Points on a hilly landscape, in no order, each with its height.
A ball rolls from a point to the lowest of its 2 nearest points, and stops where none of them is lower. Distance is the straight distance between rows; heights are no part of it.
giz: [ -2  24  12 -13 -26   1  -1 -44   2  25 -20  71  -1 -42  35 -27 -45  -5
   4  17  32  13  19  -9 102 -42 -18  26  24]  height 598
ludu: [-26   9 -34   0  90  31  -1  37   4  33   8   0 -41 -43 -32 -33 -15  69
  59  40 -24  12  -1 -39  -3 -86  -2  35  10]  height 595
sono: [ 20   7  -1  11  -1 -20   1   3  -4  39 -14  24 -14 -40  29 -61  12  -7
  10  26  23 -31  31  20  30 -58 -12 -15  11]  height 178
Tomam: [-42  10  15 -44 -13  -6  26 -24 -18 -27  32 -32  20 -47  -5   6 -44  11
  54  27 -51 -15  41 -64  28  41  10 -20  -7]  height 432
vevig: [-35  27  23  -5 -37   1 -62 -59  40  -7 -40  22  20  40  16  41 -66  19
 -25  15  16  20 -43 -22  25  39   7  -9   5]  height 678
belus: [-19 -40 -33   1  25 -11 -18  55  -2  26  13 -22 -24  10  29 -32  10 -17
  -7 -39  19 -30  55   6 -16  -9 -17 -20 -18]  height 563
Nenif: [-22   8  -8 -14   6   2  80 -12 -33 -62  45 -14  15 -59 -15 -33  27  -7
  31  57 -38  19  18 -53  38 -40  -2   9  34]  height 533
lod: [-15  -3  -3  13 -21 -22  -7  -9   9  21   5   5   9 -34  37 -39 -38  11
  55  44   5 -33  30  -6  51 -37 -11 -15  12]  height 240
Mufiv: [  1   7 -33  27 -28 -24  19 -38   8 -40  31 -18  48   8  -8  45 -11 -18
  19  49 -17  26 -59 -50 -21  26  16  -8   9]  height 414
Dopo: [-27  16  64 -30 -44  -8  20 -23 -17 -50  -2   5  29  -3  18  13 -15  -8
  22  20  -4 -18  72  -9  50  25  15 -35  33]  height 243
Dadub: [  9  12  44 -13 -27 -19 -39  -8  35  -3 -28   6  -6  13  13  27 -22   9
 -30 -50  34 -22  33  35  -2  41   8 -23 -16]  height 766
pas: [ 49  24 -14   6  -2  14  11 -44 -44  34 -25  39 -21 -10 -26 -51  82   1
  -5   7  26  12 -20  20  -3 -63 -18  14  -6]  height 379
mogem: [ -2 -40 -25  15  46  17  13  72  -8  32  12 -72 -12  49 -28  26  19 -16
  -5   0 -24 -11  24  31 -82   1  15 -33 -11]  height 516
Miv: [-26  16  89 -13  -1  31  75  24 -64 -52 -13  -7  -7  21 -18  21  65 -19
  -6 -21   9 -11  46  49   3  52  -4 -13  56]  height 641
Minag: [-21  26  74 -21 -28 -28  14  -5   5 -50  22 -35  48 -19   6  31 -28  11
  52  70 -44 -26  63   3   0  39  36 -49  18]  height 180
Tem: [  4 -41  -1 -10   0 -23 -34  55   2   2  11 -19   1  54  14  59  29 -18
 -31 -79  31 -32  52  20 -50  64   6 -29 -26]  height 566
Lipig: [  2  -6 -14  33   2  -1  52 -11  12 -15   6 -15  -9  20  -9 -23  24 -42
   3  37 -14  29  13  24 -29 -66  12  -8  18]  height 433
lur: [ 27  28 -21 -10 -11 -35  -9 -27  34  23 -13 -16  -3 -86   0 -28 -22 -17
 -31   4 -30  34  25   2 -27 -36  23   5 -67]  height 702
regam: [ -7 -40 -47  -2  42  -1  29  66 -19  19  30 -43 -12 -30   5 -46  15  -7
  -3 -13 -26 -23  57  -7 -20 -38  -5 -21 -18]  height 588
Zabav: [-15  -7  -6   9  28  15  53  39 -32 -26  14 -20 -18  36 -20  36  34  -9
  15 -24  15 -10 -10 -30 -25  57  -7  10  41]  height 844
pekup: [-40 -32 -33  21  66   9 -11  79  12  40   3 -67  -9  28   3  19 -47   6
  29  11 -22 -33  36  17 -59   1  16 -38 -10]  height 548
vopam: [  5 -18 -57   7  87   8  -8  61  10  50  22  23 -40 -68  -4 -70   8  38
  21   5 -19  -3  -6 -24   9 -96 -17  62  -7]  height 626
zefo: [ 31  48  12 -19 -45  25 -74 -48 -27  -8 -61  63  62 -33  34  -7 -47  58
 -10  -4  25   2 -87  11  55  58 -13  -1 -16]  height 505
kap: [ 30  37  -8  36 -21   9 -38 -21  11  31 -46  63   8  -6  18 -36   6  23
  22   7  47  -1 -87  42  36 -19 -26  36  27]  height 408
Purof: [ 44   1 -56   8  37   8  22  -6   1  36  11 -27 -57 -33 -39 -33  43 -19
 -30 -48 -15  19 -21  21 -55 -32  12  50 -40]  height 578
Lusif: [ -1 -16 -67   2  45   8  52  41  29  30  60  -9 -75 -38 -15 -37   9 -48
 -20 -33  -4  18  37  23  -8 -75   1  52  -2]  height 447
mazo: [-52  17  68 -13 -19  60  20 -21 -50 -64 -19  37  14  79  -2  31 -16  23
  -4  30   5  21  14   2  71  24 -11 -20  72]  height 752
Dakis: [  58   -7  -20   18  -57  -46  -66   -6   18   -6  -13   18   67    4
   23   13   17    1  -40  -34    2  -10 -103   -2  -26   75  -16    5
  -53]  height 318
zagam: [-34  -3  -5   2  30   3 -26  16  22  40  -5   4 -42 -30  18 -21 -44  17
  41 -30  23 -33  10 -35  46  18 -12  32   8]  height 731
bov: [ -7  -9 -16  19  58  33  33  29 -28   5  21  -1 -48  49 -32   7  61   7
  24 -34  39  -2 -24 -14 -23 -19 -12  36  39]  height 824
pade: [ 47 -30 -65  14   3 -31 -25  36  17  21  10 -25   9 -55  28 -61   0 -16
 -16 -30 -36 -24  -7   9 -24 -20  -7  -1 -69]  height 359
mun: [ -2  36  49 -46 -53 -13  31 -60 -12 -45 -13  23  16 -35   4   7 -18 -18
 -30  12  -1  27  49  -1  57   5   7 -12  14]  height 297
pudo: [ -9 -46 -43  17  15 -26  25  51  56 -11  47 -42   1   7  13  27 -46 -40
  17 -25  -7 -10   6 -26 -24  28  17   5 -10]  height 545
Rovi: [-12  50  40  19 -23  18  23 -53 -11 -36 -21   8   5  22  -5  22   8  -5
  16  54  11  26 -27 -14   6   0  -2 -11  54]  height 718
bizez: [  60  -27  -45   32  -45  -25  -50  -32   13   16   -2   12   42   42
    9    4   50  -30  -42  -46    6   16 -103    7  -31   22  -17   15
  -48]  height 373
Sunul: [-34  11  36  11  34  23  51  15 -39 -34   7 -61   2  31 -58  33  30  -5
  10  50 -77  27  15  -6 -78  26  17 -26  15]  height 542
rap: [-41 -36  23 -31  -3 -38 -48  34  21 -15  24 -35  21  23   6  76 -45  31
   7 -25   9 -31  47 -45 -27  87  14 -34 -17]  height 621
dumi: [ 65  12  11  16 -57 -27 -28 -33   0   3 -20  13  40  19   7  -2  39 -16
 -28 -19  35 -12 -31  55 -29  12  10 -42 -19]  height 309
rebof: [ 10   7  59 -28 -46   8 -60 -22  21  -3 -58  33   9  58   3  58 -37  40
 -63 -39  40   1  -3  57  15  45  14 -46 -18]  height 784
nolum: [  6 -31 -21  19  -7 -31 -48   2  18  11 -13 -19  28  29 -15  50   3  12
 -27  -5 -12  -6 -54 -45 -58  69  -2 -19 -48]  height 841
Rosud: [-15  -2 -19  -7  26   2 -46  -6  25  16  -6  90 -37 -36  29 -56   8  16
  -4 -26  18  32 -46 -33  71 -61 -34 115   9]  height 686
Gak: [  60  -26  -38   26   -9  -38   -4   45   30    4   28  -69   52   -8
  -39   35  -13  -22  -40    8  -52   -8  -14   32 -106    0   48  -50
  -59]  height 495
ruv: [ -5 -21 -61  26  48  15 -11  37  24  27  17 -16 -25 -26   3 -48  -7  17
  22  -9 -25   5 -46 -27 -17 -46  -4  32 -18]  height 654
nuf: [ 29  -2  49 -24 -38  18  11 -20 -36 -13 -29  26   8  75  -1  33  25  -7
 -49 -51  39 -20  29  70  15  14   3 -44  16]  height 567
ribo: [  6  -2  -7 -26   4   8  38 -11 -67 -26   0  -8  -9 -30 -27 -19  62  20
 -22 -35   8  -2  22 -48  21  23 -13  -2 -13]  height 181
desed: [ 10  20  21  -1   2   1  50 -12 -43  18   3  25 -17 -45  -5 -51  46  -8
   9  57   3  -4  47  12  31 -73   0   5  36]  height 249
vekek: [ 40   5   4  14 -66 -24  16 -34  25 -51  13   7  55  12  10  38  -5 -35
 -11  11  24   9 -39  -2  -5  38  24 -24   8]  height 367
Vezu: [  8 -11 -19  52 -13 -26 -27  11  23  23   4   1  29  -1  45 -33 -28   4
  57  48  21 -31 -31   9   3 -29  -5 -27  18]  height 290
tofi: [-42  53  32 -19 -10  23  -2 -63 -21  -4  18  12  -3 -33   2  -2 -52  57
  86  54 -20  -2   5 -75  63  21 -18   3  36]  height 672
lovu: [ 34  22 -40  13  22   4  48  -8  -6 -10  19 -25 -27 -42 -38  -7  23  -9
   9  -1 -18  24 -36 -22 -47  -4  21  25  -8]  height 541
Tefa: [-21  -1   7  18  27  13  62   3 -42 -46  36 -28  23   3 -18 -11  31  -3
  46  58 -33   8  -2 -35  -8 -29   4 -14  49]  height 502
kobi: [-15 -27 -52   5  31   1  18  30  17 -13  32 -27 -28 -17  -4   4 -17  -4
  11 -45   8  -2 -21 -65   1  41  -2  41 -13]  height 511
mot: [ -4  47  52 -18 -64 -36 -73 -48  41  -2   4   1  59 -15  25  43 -75  48
  44  56  10 -29 -11   5   7  53  27 -46  -4]  height 599
Kat: [ 35   3   7  17 -33 -55 -57  23  53  22   3 -15  35 -29  43   1 -43   1
  22  24   9 -47  10  36 -25   3  27 -44 -39]  height 302
vos: [ 27  48  66 -21 -82 -11 -61 -34  35 -38 -16  45  66   1  27  64 -78  36
  -2  18  40 -19  -8  44  41  43  26 -50   6]  height 574
relun: [ 19  26 -13 -17 -16 -24  35 -60 -14  19   1  45 -10 -72  -3 -37  20 -25
 -33  31  16  49  11 -10  47 -88  -5  52   0]  height 658
saz: [ 44 -25 -66  46  16 -10   2  45  22  26   6 -56  35   1 -13 -13 -24 -16
 -10  33 -45 -11 -44  29 -80 -44  15 -34 -50]  height 472
Dotok: [ 42  -9 -46   6  -4  -8 -11 -38  11  20   3   4 -27  -3 -15 -21  51 -43
 -46 -68  -2  34 -43  23 -27 -20  -4  58 -57]  height 609
Rodi: [ 27  23 -35  15   1  -4   2 -27  -4   0 -13  13   2 -31  -6  -7  15  17
  17  -2  12   5 -72 -32 -18  32 -10  26 -15]  height 499
lezus: [ -4  20  40  -1 -46  10 -34 -33  10   5 -32  55  17 -13  31   5 -74  16
  12   4  45 -16   5  16  92   9  -9  -8  39]  height 569
veza: [  19    0  -24    6  -17  -21  -83   -4   31    7  -33   19   35  -11
   49  -10  -12   18   -9  -25  -14   -5 -108  -27    7   59  -26   45
  -39]  height 250
Buza: [ 12 -40   2  35 -26 -45  -2  43  36  -5  27 -29  39  51  -5  64   2 -30
   3  23   6 -21 -19  11 -63  36  16 -38   7]  height 455
pamo: [ 37  -9  17 -27  -8  24   3 -23 -55  30 -32  41 -29  45  -7 -15  63 -16
 -46 -65  46 -14  37  59  21  -6 -20  -5   3]  height 532
metak: [ 45 -31 -41   8 -23 -34 -43  13  19  15  -3  26  15 -14  54 -70  37 -11
 -24 -44   0 -24 -32  24  14 -19 -30  16 -57]  height 310
Geda: [ 45 -29   3  23 -14 -21  24  47   1   4  20 -22  -8  17   5   3  43 -25
  -6 -23  15 -50  30  61 -52  14   4 -41  -2]  height 387
nire: [ 17   6 -35  20  52  28  65  45   2   0  17 -66   6 -24 -46  20 -35   5
  28  69 -58   8 -25  10 -70 -17  34 -22  -4]  height 473
pob: [-21   7   0  26 -15  -1 -22 -33  46   3 -32   8  -7  55  -3  27 -21 -11
 -20   6  19  34 -42   6 -19  16   1   1  -3]  height 657
ligo: [-18  -1  -8 -28  54  28  88  61 -41 -18  25 -74 -23 -54 -45  -2  16 -26
 -21 -13 -57   5  65   3 -47 -12  29   4  -9]  height 317
Bivef: [  3  -3  -2   7 -20  22  23 -30  26 -13  -7   7 -13  68 -17  46  20 -46
 -39 -38  34  45 -36  17 -18  17  -4  24  12]  height 631
mol: [ 30  51  46 -35 -63  23 -62 -50  -5 -17 -56  71  58 -23  29  37 -89  59
 -24 -12  38   4 -35  57  74  33   9 -33  -2]  height 544
feneb: [-11 -15 -15 -10  11  43 -43 -14   5  10 -41  64 -25  40  26 -12 -15  18
 -56 -74  36  38 -50  -2  69  -6 -41  63  -1]  height 356
fepiv: [ -4 -20 -48  23  43  15 -13  10  24  35   4  19 -41  22   8 -36  34  -6
 -11 -29  14  20 -26  -1  -4 -57 -24  52  -2]  height 679
tumas: [ 18  39  58 -23 -58  -7  53 -70 -37 -59 -21  12  26   7 -21  15  43 -36
 -33  21 -12  40  32  26   4  -4  12 -21  14]  height 351
kufo: [ -1   0  55 -20 -36   1 -57  -5  14 -28 -17   7  26  67 -15 100 -27  32
 -39 -26  24  -8 -14   0 -11  93  24 -40  -4]  height 803
Mor: [ 28   7  32  13 -24 -46   1  31  32  -5   6 -18   1 -22   7   9  -2 -16
   2   8  24 -53  55  55 -29   0  31 -46  -7]  height 346
Fudop: [ -8  -3  12  -5  -8  50 -30 -10  -3   7 -57  67  -9  50  13  20 -55  35
 -39 -57  45  11 -37  44  74   9 -26  12  19]  height 294
Vul: [-15 -13 -45  18  17   6 -35  -7  14  -7  28  18  18 -10  29 -23 -11  48
  63  23   8  -2 -90 -75  40   0 -18  44  17]  height 398
ropeb: [-59 -12 -31 -10  92  33   1  66 -18  38 -11 -49 -48   1  -8   2 -20  23
  24 -18 -10 -10  69 -19 -41  -4   6  -4   1]  height 580
Fabi: [ 10  -1  -1 -19  11  -7  54  24 -26 -18  14 -33 -23 -61 -17  -3  27 -14
 -14 -37  11 -30  54 -18  -8  42   9  -9  -8]  height 266
kese: [-18   2   3 -25  -3 -20 -19 -22  23   6  22 -45  18 -61   7  11 -81  26
  55  25 -53 -16  26 -43   1  29  19 -24 -33]  height 391
nonit: [  9  22  27 -16  -3  45  10 -31 -42  30 -45  73 -38  22 -13  -7  28   7
 -41 -18  41  14  21  31  42 -32 -16  27  30]  height 573
Vetov: [ 17  34  28  -6  28  22  34 -22 -48  47 -24  19 -61 -17 -31 -38  83   7
 -12  34   9   5  36  24   0 -69  -7  15  29]  height 313
Zuluf: [ 13 -16 -69  12  63  38  74  71   7   9  43 -50 -41 -31 -36 -23 -10 -23
  -5   0 -32  14   4  19 -40 -66  13  24   5]  height 407
Pesib: [-15  31  30 -16   5 -14  -3 -17   0  16 -30 -33  -3 -49  -8 -10 -23   5
   5  60 -43   0  61  10 -18 -22  23 -47 -24]  height 123
povur: [ -28   -7   15    0   37   28   67   59  -23  -29   30  -78   31   10
  -47   39  -27   -6   27   79 -101    5   -5    4  -75   15   34  -36
   22]  height 510
zin: [-50   5  26   0  18  37 -46   2  -4  46 -43  71 -44  31  30 -20 -31  29
   7  -3  59  -6  15   1  82 -34 -37  36  44]  height 126
les: [  3 -42 -17 -11  10   1 -35  23 -12  34 -14  -6 -26  45  20  -7  46 -13
 -39 -93  23 -17  35  31 -19  24 -18  -7 -38]  height 530
bilur: [ -8  60  39  10 -42   1 -23 -68   1 -31 -23  16  28  19   0  43 -38  16
   7  69   4  21 -35   3  -1  45  13 -31  34]  height 700
nodu: [  5 -17  17 -19 -20 -54 -27  10  28 -31  15 -26  37   1   1  50 -31   3
  -9 -10 -18 -13  29 -27 -23  47  30 -39 -35]  height 646
mufu: [ -8 -29 -24  33   3  12 -14   0  15  36 -15  15 -30  62  12 -33  41 -20
  -1   0  41  -1  -3  36  -6 -63 -29   3  10]  height 701
Luv: [ 40  10 -49 -13  25  -3  -3 -38   3  14   8  45 -32 -56 -13 -53  57 -11
 -32 -41  -1  46 -41 -17   9 -49 -15  85 -33]  height 644
gos: [-25  12 -10   2  30   7 -39   0  35  44  -6  41 -56 -49  14 -46 -25  16
  30 -13   9   9 -18 -27  47 -24 -15  84  -5]  height 710
bevi: [ 39  -2  -7  -1 -13 -25  47 -13  20   0  18 -40 -11 -22 -23  -5  27 -62
 -42 -18 -29  17  48  51 -54 -49  34 -12 -40]  height 429
Mugag: [  9 -21  -4 -17 -13 -11 -41  12  21  57 -23  61 -58   8  43 -37   5 -34
 -71 -99  38   1  18  60  31  -4 -31  54 -35]  height 475
sufal: [-59   1 -19  19  69  34 -12   2   8  14   2 -18 -34   8 -20 -15 -23  49
  53  53 -18  21   3 -45  -9 -44  -4   2  25]  height 565
Feso: [-39  30  60 -19  -5  22  21 -40 -13  12 -46  20 -43  17 -17  14   3  -9
 -26  17  18  29  52  20  30 -16  -9  -1  34]  height 608
Rozom: [ 25  20  16   8 -53  -4  -3 -23  25   2 -21  51  -4  -4  31 -10 -27 -28
 -20 -12  54 -17  -6  60  51 -10  -5  -9  16]  height 540
kove: [  0  13  47 -16 -42 -54   7   7   9 -55  59 -54  81 -25  -4  56 -54   2
  53  97 -75 -29  27 -15 -34  38  46 -68   1]  height 239
fosof: [  54   48  -30   20  -11   -1  -33  -33  -16    3  -25   45   24  -54
   16  -49   27   20   37   15   33    3 -101  -11    6   18  -21   34
    5]  height 456
kaze: [-15 -23 -44  10  22 -20 -77  23  46  27 -16  -7   5 -37  48 -40 -26  17
  25 -15 -27 -24 -70 -23  -1  23 -12  45 -48]  height 175
Veme: [-12  -5   3  -9 -11 -19 -43  -5  43  10 -22   9  -6 -15  32  -2 -45   6
  -2 -38  23 -14   0  -5  27  37 -10  12 -19]  height 750
zap: [ 32   8 -23  35  31  11  -8 -11 -22  30 -25  -4 -12   1 -24 -31  58  25
  20  28   0  -6 -43  13 -36 -47  -9  -8 -13]  height 434
terar: [ -1 -11 -48  25  34  14  45  18   3 -19  34 -24  17   8 -22 -25   7  -3
  29  64 -50  29 -29 -21 -33 -88  10  -6  25]  height 468
Vut: [-68  -2  26  -1  31  45  31   8 -19 -22  -2  18 -37  58   8  19   2 -16
  -8 -30  44  25  52  -5  45  -2 -20  37  69]  height 787
Dila: [-13  -8 -26  -1  28  13 -31   9 -14  -5  -9  42   5 -13   9 -40  18  55
  33 -23  20  -6 -53 -64  51   6 -41  40   3]  height 347
dile: [ 11  -7 -11 -11 -23 -32  -5   8  28 -19  70 -56  95 -46 -10  57 -80   8
  45  75 -82   1  -9 -38 -48  25  50 -49 -25]  height 298
Poza: [   5  -13  -14  -39    4   31  -19  -15  -23   36  -28   77  -53    4
    9  -31   25   -7  -84 -100   27   22   -2   18   70  -14  -41   78
  -15]  height 420
Sutut: [ 47 -34 -42  45 -30 -51 -19  25  54  28  23 -17  31  22  18  26   5 -38
 -19  -7  20 -31 -66  38 -52  26   7 -26 -22]  height 412
Duzub: [-39 -36  26  -9   7 -13 -36  45  12  -7   8 -31   5  69   8  86  -4  -3
 -14 -40  36 -18  36 -12 -48  94  11 -25   8]  height 594
vone: [-13   9  -9 -22  12  28 -58 -28 -33  -3 -45  80   9 -32  21 -52   4  75
  13 -14  11  16 -55 -55 102  -6 -45  54   0]  height 409
vus: [ 40 -10 -65  22  40  28  55  68  -6  12  18 -59   6 -18 -35 -17 -20 -14
   1  19 -58   3  -8  28 -71 -47  26 -17 -37]  height 441
Likop: [-23  32  15   2  -1   9 -26 -31 -32   2 -12   9   8  -8   6 -12 -20  61
  61  45   0 -18 -23 -61  35  34 -16 -22  17]  height 647
Kudel: [ 20  13  28  -7 -33 -21  56 -55   0 -26  -8 -20   4  -8 -20  -5  46 -58
 -37  16 -18  37  44  30 -25 -50  16  -7  -5]  height 393
baz: [ 37  -6  -5   2 -18 -21  -6 -13  -9   6 -22   9  10 -13  17 -40  26 -10
 -20 -13  15 -10  16  16  -4 -16  -4 -13 -31]  height 247
Fubes: [ 65 -33 -19   3 -41 -15  28  14  -8   5  41  -9  -4  61 -12  17  65 -65
 -28 -74  32 -34   3  58 -27  25  -5 -18  -8]  height 431
Dozak: [-13  -2 -42  28  22  -6   7  -5   9 -22  44 -11  24  -1  -7  19 -28  20
  72  56 -23   9 -80 -82  -4  15   5  13  29]  height 444
nedab: [-27  -8  -8 -24  47  41  45   2 -31  -7  19  15 -61  52 -29   5  64 -21
  -8 -47  42  32  24  -7  13 -31 -29  49  43]  height 806
vikil: [  8 -15  -7  32  -9 -34 -28  18  25  20   1 -32  47   6  21 -10 -30   6
  30  64 -12 -32   0  10 -45 -19  17 -67 -20]  height 257
lerat: [-35  -3  53  -3  -4   8  20 -18 -24 -46   7 -41   8  65 -45  71  33 -13
 -25  39 -55  21   8 -10 -58  71  14 -23  14]  height 575
faf: [ 57 -15   0  10 -30 -36   4   3  28 -18  25 -55  21   8 -35  35  28 -33
 -39 -25 -27  -4  21  40 -87  -4  33 -43 -47]  height 464
Lurok: [ -9  26   8 -20  35   8  43  -9 -27  -5  -2 -47  -3 -71 -30 -27  -4   1
   6  58 -76  19  40 -14 -21 -39  17 -19 -16]  height 195
gan: [-58  23  50  -8  30  16  37  -8  10  -8 -13 -17 -49  -4 -20  12 -15 -23
  14  31 -23  20  69   2   2  -8  16   8  38]  height 634
zimi: [  4   2 -18 -22  25  14   9 -14 -54  -2  -5  18 -10 -35 -16 -57  62  61
  -6 -22   7  12 -10 -64  34 -13 -35  30 -13]  height 269
Tupig: [-68  45  63 -22  16  28  34 -21 -37 -35  23 -12 -11 -27 -17 -14 -20  28
  77  81 -40  -6  37 -41  47   6   3  -8  59]  height 673
tenaf: [-24 -21 -29  -5  59  35  82  40 -13 -16  42 -54 -34  -5 -36  -7  40 -47
  -6 -20 -35  31  45   3 -36 -38  13  18  18]  height 363
taf: [-47  -9  50  17  -7   2  16  30 -10 -38  12 -14  22  76   0  44   6  -4
  29  40 -12 -22  19 -13  -4  67   0 -42  58]  height 529
dupu: [-41 -28 -21  15  42  12   7  14   4   6  -1 -26 -17  35  -2   4   0   5
   8  21 -16  25   7 -40 -36   0  -8  -1  -1]  height 531
Ber: [ 30 -22 -53  55   3 -35 -34  19  46  23  11  -9   6   7  26 -32  11 -18
   3  -3   1 -14 -95  25 -37 -15 -16  20 -30]  height 368
Dut: [-18   5  -8  -8  27  23  11  -9  -1  -2  10  66 -40 -12 -10 -28  19  16
   4  -8  42  32  -4 -41  66 -66 -23  70  41]  height 656
zem: [ 10  -3 -26 -17  22   8  53  22 -30  16  33  34 -60 -42  -2 -39  53 -21
 -19 -39  43  -7  43   3  45 -27 -17  57  18]  height 386
vel: [ 23   9 -21 -14  11   0  40  30 -23  26  21  -1 -60 -45  -7 -34  53 -24
 -19 -59  28 -28  32  30 -12   2  -1  17  -6]  height 332
rim: [ 66  29   0  21 -51  -5 -34 -44   5  20 -38  38  35  -6  27 -15  11  -2
  -8 -12  56   0 -85  62  -3  11  -4  -2 -12]  height 357
risel: [ -3  34   8  -8 -26  25 -74 -46 -15   9 -43  47  23 -36  37 -32 -50  61
  29   6  15  -8 -58 -44  75  34 -28  35  -2]  height 462
Kelot: [ 17 -13  48 -23 -48 -65 -63  16  55 -52  39 -14  64  26   6  86 -10   6
 -23  18  10 -18  28  -5 -36  31  42 -51 -32]  height 666
poro: [-10   5  -5 -43  37  29  65  56 -19 -10   9 -75  16 -64 -38 -11 -48  -5
  -6  30 -88   7  72   1 -26 -24  38 -26 -35]  height 259
rop: [-14 -38 -16  -5 -18 -40 -24  20  54   7  52 -47  58 -23  10  39 -91  16
  57  29 -49 -27  -1 -38 -20  24  39 -38 -30]  height 348
kide: [-78  26  79 -17  12   7  54   0 -19 -42  18 -29  -7 -19  -9   6 -15 -18
  49  58 -62  12  70  -6  12  15  15  -2  41]  height 655
Rudit: [-31 -23  26  -9 -13  47  20 -13 -29 -53 -15  39   4  78   2  36 -10  -6
 -18 -30  26  24   6 -12  65  27 -19  -1  47]  height 769
patad: [-20   1  31   9   8 -19 -25  -1  17  17 -27 -50  -4  21  -4  14  -9  13
  -3  43 -22 -15  51  21 -62  -7  20 -62 -24]  height 194
molu: [ 20   1 -25 -10  -3 -20  27 -33  -1  19  11  -4  -6 -73 -11 -44  21 -32
 -40  12 -30  41  37   1   7 -81   0  19 -39]  height 681
kizu: [-48 -18 -13 -22  19  -4  26  15  -9 -29  38 -26  -4 -20  -1   9 -36   3
  46 -13  -7 -17  34 -67  28  45  -1   4  11]  height 469
Fizun: [-15   6  28  -8 -13  13  44 -34 -14 -47   3  -7   1  65 -29  57  43 -39
 -25 -10  -8  43  -4  -6 -22  34   7   1  23]  height 605
lozo: [ 20  -2  10  -1 -34 -23 -52  -8  40   2 -29   4  12  47 -15  71 -20   6
 -54 -42  23  13 -62 -10 -37  86   8 -12 -43]  height 822
Dod: [ 23   5  59 -20 -81 -23  -2 -35  10 -77   8  17  81  32  19  68 -20 -15
 -19  18   3   8  -5  13  15  41  20 -46  14]  height 406
romu: [  0 -16  71 -32 -39 -17   6  22 -15 -47  -4   6  24  63  16  41  28 -21
 -34 -36  22 -21  80  52   5  28   3 -54  15]  height 593
nerab: [-15  20  -1  -9   0 -14  22 -32  14  30   4  65 -42 -53   9 -29 -20 -22
 -10  21  28  31  21 -26  80 -65 -18  77  37]  height 627
nuge: [ 69 -33 -29  12 -44  -2  -7  -7 -24  16  11  17   9  66   2 -15  74 -34
 -25 -83  20 -17 -69  34  -8  13 -23  11 -19]  height 426
voki: [-32   6  29 -14   5  66 -18 -17 -54  12 -35  78 -17  34  10 -16 -25  63
 -14   2  47  21   6 -12 104 -44 -38  27  67]  height 97
kugi: [-24 -32 -60  14  60   9 -14  59  49  42  16 -30 -50 -31  22 -33 -33 -10
  -2 -42 -17   4  16  13 -26 -14  -6  47 -44]  height 677
pag: [ 23 -19 -20  31  24   6  17  21 -33  25   2 -40  -9  54 -31  -2  63  -2
  18  20 -11 -12 -17  30 -75 -25  -5 -27   0]  height 477
larap: [-29   3  17  11  16  44 -48  10 -10  43 -67  32 -35  50   9  -5 -12  34
  -7 -33  54 -18  -8  26  27  19 -23   7  11]  height 220
zag: [-37 -29 -41  -1  49  -3 -68  21  36  56  -9 -15  -6 -40  33 -46 -64  38
  57  12 -57 -18 -19 -32   6 -16 -10  20 -54]  height 98
Nera: [ 23   0   1  -4 -44 -16  -9  -3  34  32 -10  50 -40   9  32 -23   8 -49
 -59 -57  40  -6  33  76  38 -24  -6  15  -7]  height 509
Zun: [ -6  -1  86 -43 -33  -7  47   5 -46 -57   3 -22  21  30 -16  17  66 -24
 -22 -17 -19 -19  82  35  -9  30  16 -41  11]  height 616
zas: [-36 -35   2  42  29  -6   1  32  11   2  11 -44  16  67 -10  47  -2  -5
  22  44 -15 -14 -24 -23 -47  38   4 -30  29]  height 493
Lagit: [-16  17  24   6 -40 -16 -53 -30   1   2  -6  -1  48   2  26  17 -63  45
  50  33   9 -38 -21 -41  36  58  -4 -41   1]  height 622
buvik: [-33  -1 -36 -27  32   0  51   3 -14 -17  48   9 -20 -82 -18 -38   8   3
  20  22 -15  21  30 -74  53 -71   2  53  24]  height 564
Bokod: [-39  42  89  20 -10  35  49 -24 -36 -49 -19  19 -10  40  -7   6  11 -13
  35  68   1  22  15  18  39  -3  -5 -10  79]  height 734
Roge: [  14  -19  -21  -24   15   30  -10    3  -56   39  -17   21  -41   46
    5  -17   68    5  -41 -101   37   -1   19   13   13    7  -40   24
  -14]  height 489

For each start below, name the point where the ball stops.
Likop => Dila
lezus => voki
lozo => voki
buvik => Minag
Dotok => sono
Luv => sono
ludu => sono

Call two points neighbours if one is among the 2 nearest of the other. Go from one point of each pair to the other, from neighbour to neighbour, staying as low as possible. Name the highest point that can't be avoided.
sono / Pesib => Vezu
zag / Pesib => Fubes
vikil / Minag => Gak
Roge / voki => nonit
vekek / Dila => Dozak
